Points, in no order, along strands that fork, close into loops and pass close to each other.
In the rows, 128 means zero.
Two points are linked if the straight distance between their rows is under 132. Some points are linked to none.
<670>: [100 110 115 103 124  65 147 192 154 157 130  90 119 126  86 186 105 114
 140 146 111 146 165  94 131]
<536>: [171 158 146 161 123 148 158 125 131 125  63 134 161 148 138  92 180 118
 144 113 194 115  64 136  95]
<1010>: [141 111 155 126  85 120 130 154 152  59 156  34 132 131 136 127 137 146
 170 127 126 121  89 129 152]
<280>: [117 177 122 183 143 110 127 146 130 118  87 110 111 123 162 154  98 117
 149 133  79 117 136 130 111]
<131>: [107 100 106 116 164 131 110 144 119 147 166 148 104 206 108 112  74 149
 115  98 118 116 162 170 122]
<349>: [104  73  93  77 119 112 113 155 117  94 148 132 119 108 106 111  78 183
 129 146  86  98 136  89 157]
<898>: [168 154 122 176 120 137 153  95 139 161  47 108 119 130 136 162 197 111
 138 103 187 163  89 139 110]
<262>: [144 177 111 144 120 113  99 104 154  84 123  92 159 163 149 106 113 100
 184 110 127 145  91 157 141]
<94>: [ 88 111 172  64  88 146 153 148 184  92 139  87 110 129 174 151  82 214
 183 158 106 154 155  92 161]
<941>: [101 101 143 133 138 135 118 165 134 149 152 128  94  55 158 157 140 111
  86 151 135 132 156  80 139]
<48>: [112  97  91 116 115 111 128 171 132 171  97 113 119  83  78 171 115  96
 114 148 133 150 116 128 147]
<363>: [165 120 160 124 113 137 137 116  71 123 117 159  91 125 116 105 160 162
  82 145 143 124 154 102 161]
<644>: [132  86 137 136  86 139 115 144 123 105 134 124 108  59 169 155 126 115
  96 145 146 150 104 103 153]
<143>: [145 139 196 152 144 100  83 125 149  74 134 111 170 167 154 114 154 111
  80 118 119 106 113 152 166]
<32>: [103 127 149 114  81 127 108 158 168  99 124  60 117  95 108 145 136 144
 164 179 126 149 129 111 168]
<773>: [ 90 107 147  98 157 112 130 117  92 100 146 148  84 114 192 168 147 150
  33 155 110 158 163 154 142]
<190>: [134 137  87 154 134 117 183 114 125 206  68 165 121 125  70 124 190 102
 165 137 131 138 119 124 106]
<714>: [101 135 102 148 159 139 144 147 120 151 104 148 122 190 135 114  68 111
 129 103 101 101 112 178 121]
<737>: [123 110 152 137 178 117 100 118 127  83 192 138 131 108 155 102 146 124
 143 149 108 139 101 159 132]
<509>: [166 119 131 159  92 125 130 144 126  83 137  64 148 129 149 151 166 139
 166 104 135 113  75 134  81]
<199>: [148 107  70 167 135 122 148 126  86 162 134 180 139  83 142 163 152  85
 130 110  99 118 124 100  93]
<490>: [130 104 106  70 101 136  94 119 169  99 206 152 117  93 159 147  87 151
 169 149 148 159 119 132 130]
<849>: [136 126 193 100 149 116 165  81  82 104 139 123 138 133 127 117 144 108
  56 127 144 171 115 167 154]
<603>: [104 148 179 148 168  94 110 160 128  98 164 119 113 156 162 183 126  86
  91 117 102 132 138 138 111]
<846>: [ 94 141 120 134 199 121  85 114 121 116 174 140  90 136 153 122 123 148
 123 195  80 136 128 172 139]
<503>: [ 85 107 112 137 158 152  90 119  78 121 137 155  72 102 157 150  99 140
  55 154  98 162 137 121 181]
<443>: [ 85 103 135  62 115 108  99 192 160 141 162 105 119 108 117 169  89 164
 127 142 143 151 166  99 151]
<226>: [150 167 146 139 151 119  98  83 153 147 137 155 105 135 149 142 116 123
  87 144 170 126 129 159 122]
<1000>: [138 124 188  98 120 101 141 104  77  95 169 150 105 121 163 133 136 153
  70 150 141 153 137 125 141]
<216>: [119 154 133 165 115 144  97 151 157 120  98  89 108 105 156 160 119 155
 127 153  95  97 159  77 124]
<860>: [ 81 127  96  51  76 144 125 117 189 116 149 126 138 118 148 130  86 207
 189 156 101 122 165  94 152]
<691>: [ 83 129 140 132 119 141  66 131 131 106 129 111 119 128 191 162 131 149
 118 139  64 103 146 114 172]
<148>: [166  65  96 143  76 143 142 105 124 125 118 133 133  89 130 109  99 141
 147  93 105  94  96 153 100]
<806>: [127  64 118  86 131 134 122 147 104 139 160 139  97 142  88 108  73 162
 113 121 131 131 154 127 147]
<457>: [177 133 131 174 101 172 159 100 108 158 114 157 146  95  99 116 132  78
 157  57 167 140 120 125 133]
<724>: [ 89 121  91 106 186 136 107 161  70 115 175 173  75 143 155 113 112 154
  78 121 109 162 151  95 162]
<527>: [185 133 171 156 131 139 145 132 105  89 120 126 140 132 124  63 156 142
 140 128 180 129  68 150 120]
<63>: [138 175 148 164 132 146 128 113 133  80 119  96  77 120 197 158 109 143
 108  96 106 122 116 157 127]
<617>: [124 155 176 168 176 153 130 135  95 149 149 124 116 138 105 107 156  87
  77 124 129 110 188 117 121]
<723>: [130 141  81 147  89 133 106  76 127 116  97  49 153 152 123 136 121 131
 170 112 129 149  86 170 121]
<427>: [136 184 203 161 195 118 163 115 137 131 117 112  92 139 132 113 155 100
  60 124 128 139 166 147 129]
<702>: [111 167 139 130 129 124  69  74 105 123 119 125 122 161 158 150 145 109
 103 130  78 106 161 139 148]
<447>: [147 177 134 121  90 106 123  92 124 130 140  84 127 155 114 147 150 122
 159 152 169 157 159 116 150]
<289>: [108 175 134 154 133 186 174 153 147 151  62 149 161 151 141 106 170  89
 153  80 165  69  88 128  69]
<959>: [110 110 104 115 126  92  86 109 146 120 167 123 157 117 101 127 145 123
 172 173 110 138  93 156 131]
<683>: [ 85 112 158  64 110 129 125 162 176  97 135  73 126 120 166 144 131 168
 179 187  84 162 110 140 172]
<378>: [112 169 104 164 146 155 162 185 143 153  46 112 175 124 110 145 161  49
 145  76 182 124  82 119  66]
<331>: [122 167 161 172 147 127 117 128 134 115 135  81 130 129 112 104 123  78
 165 113 136 142  90 162 126]
<492>: [113  98  60  83  60  98 142 121 143 101 117 105 141 109  91 111  78 169
 131 125  73  90 132  79 124]
<16>: [137 134 152 109 120 141 100  87 139 110 165 110 103 113 134 103 125 189
 158 144  88 109 172 131 145]
<742>: [187 132 164 131  87 133 107  87 127 101 129  90 154 152 123 100 152 166
 157 124 177 136  86 183 136]
<1007>: [ 98 159 188 113 141 126  91 157 165  79 157 111 119 144 203 188 138 135
  88 131 107 129 169 113 168]
<95>: [ 93 117 126  88 110 158 110 112 164 130 163 122 166  63 174 155 116 166
 161 177 160 159 111 100 130]
<115>: [103 108 100 153 149 134  93 186 133 143 122  96 102  80 121 143 115 139
 107 134  84  85 157  90 127]
<543>: [115 112 152  91  85 171  85 109 141  78 115 114 157  80 185 143 128 159
 122 151 163 157 106  87 168]
<1012>: [124 104  43 107  68  97 155  90 164 168 107 103 125  78 106 161 118 138
 147 165 124 148 141 109  79]
<916>: [140 150 117  98 124 105 136 117 123 129 150 143  95 166 134 127 102 178
 174 151  76 127 149 130 144]
<918>: [103 136 165 129 169 117 151 118  75 128 121 172 133 184 116  92 171 110
 111 143 100  91 103 143 143]
<225>: [148 111 152 110 136 184 201 160  94 145 116 208 151 145 104  62 137 133
 134  89 168 105 104 142 105]
<21>: [164 146  80 169  95 155 145 118 115 141  95 103 184 137  98 104 151  68
 178  83 173 130 116 106  98]
<416>: [131  89  43 141  95 142 130  78 142 128  98  98 178 117 120 126 145  99
 164 136 135 149  51 136 112]
<942>: [162 124  67 155 105 139 104 119 175 173 124 121 145 104  97 124 120 122
 141 110 159 121 160 132 137]
<568>: [166 132 137 128 113  99 141 130 138 131 154 122  91 140 136 117 111 151
 162 138 121 125 113 172  84]
<382>: [137  77 112 179 129 133 159 148 126 192 120 151 168 108 102 152 183  76
 128  95 125  97 139 105 101]
<754>: [134 131 134 148 153 201 185 126 103 157 109 203 155 121 109  80 124  66
 109  72 176 138 130 135 127]
<1002>: [126 139 135 113 137 112 144 182 128 106  72 154 157 192 120 111  89 115
 122 122 124 105  80 151 136]
<699>: [128 125  96 121 153 175 130  78  44 172 136 228 125 164 109  99 126 112
 105 113 134 132 163 129 131]
<579>: [130 168 207 139 160 116 178 114 131 130 116 132 133 158 128 143 147  81
  64 121 159 175 115 164 129]
<895>: [134 128  81 158 147 157 115  97  76 162 152 188 139 130 136 122 125  88
 129 100  99  88 165 102 102]
<666>: [139 154 151 105  98 115 103 124 127 114 165 104  81 101 111 124 130 150
 150 153 152 164 158 101 157]
<615>: [123 143 125 129 141  97 151 200 104 154  58 163 150 175  94 120 114 105
 139 112 123  79 120 101 119]
<541>: [140 121 163 116 134 155 162 117  75 131  96 188 157 182 131  79 136 119
 100  98 110  74  93 125 107]
<590>: [131  77  85 103 116  91 144 118 154 164 135 120 157 117  42  73 121 154
 160 151 131 108 154 127 107]
<263>: [158  96 113 136  96 134 126 136 168 102 128 103 112 115 141 158  94 149
 142 112 134 100  93 148  85]
<151>: [177 119 110 113 113 151  81  77 154 154 116 160 126 117 110 135 110 143
 101 130 176 151 141 131 145]
<61>: [104 142 164 144 205 126 144 101 112 103 135 128  90 132 179 131 162 125
  24 153 105 151 169 124 146]
<272>: [153 157  73 145  97  88 120 120 123 126 121  78 175 113  98 129 126  97
 183 119 140 118 112  70 109]
<53>: [154 132 137 162 154 101 143 119 135 141 116 164 111 123 144 171 166 123
  87 114 143 118 119 165  89]
<338>: [120 147 156 105 198 120 137 129  88 144 129 171 120 175  99  67 153 155
  64 160 129 133 125 148 161]
<561>: [ 84 120  98  92 170 100  67 185 135 138 172 133 112 149 124 144 106 169
 133 154 112 121 186  81 126]
<1011>: [171 154 128 138 144 131 149 147  59 133 148 191  84 138 126 123 118 149
  98 108 135 109 140  85 114]
<197>: [145 114 156 122 120 133 118 100 121 181 129 142 172 170 101 126 119  86
 130 113 135 113 132 136 112]
<451>: [104 138  96  72  56 112  92 116 187 121 163  73 175 116 129 131  99 179
 179 140 149 146 162  88 155]
<347>: [157  83 130  98 155  94 101 111 137 139 166 142 155 133  73  93 144 157
 155 173 138 135 132 157 137]
<57>: [ 83  80 117 107 118 114 118 166 164  95 161  79 129 145 128 115 109 148
 167 123  19  82 167 134 143]
<915>: [108 172 174 151 175 107 100 149 133  84 154  95 135 151 138 122 121  70
 118  98 116 149 133 153 163]
<213>: [187 133 123 154 130 117 149 139 162 167  81 116 112 119 114 169 142 110
 104  96 183 160 103 170  81]
<414>: [152  91  88 116  81  97 194 145 128 154 103 126 111  76  78 162 123 123
 150 136 133 151 114 104 126]
<281>: [ 73 128 147 143 168 195 193 161 138 170  82 200 149 144 145 102 149  91
 101 102 137  85 104 148  69]
<60>: [138 171  99 135 133  85 151 166  97 131 108 129 145 147  70 108 109  99
 172 111 132 117 136  92 128]
<54>: [111 122 139 144 178 159 155 117  99 170 138 198 104 138 110 104 107  96
  89  88 160 141 142 154  99]
<829>: [115 105  58  97  94  76 141 129 171 153 114 125 147  92  94 126 121 185
 141 159  90 108 142 114 100]
<992>: [178 151 157 162 105 179 121  34 128 139 113 148 147 112 123  96 172  98
 147  88 185 159 143 148 109]

A piece is all that can be reached along the links. How many separate loops has the piece of each point below (a circle has one, a figure eight two, a Y none), and how many tips (points with one link)?
<427> | loops 1, tips 3
<603> | loops 0, tips 5
<148> | loops 1, tips 3
<670> | loops 0, tips 5
<281> | loops 0, tips 4

How many points has the smallest loop of links through each point below? Write 0 if it is on no loop.
<263> | 8
<849> | 6
<95> | 0
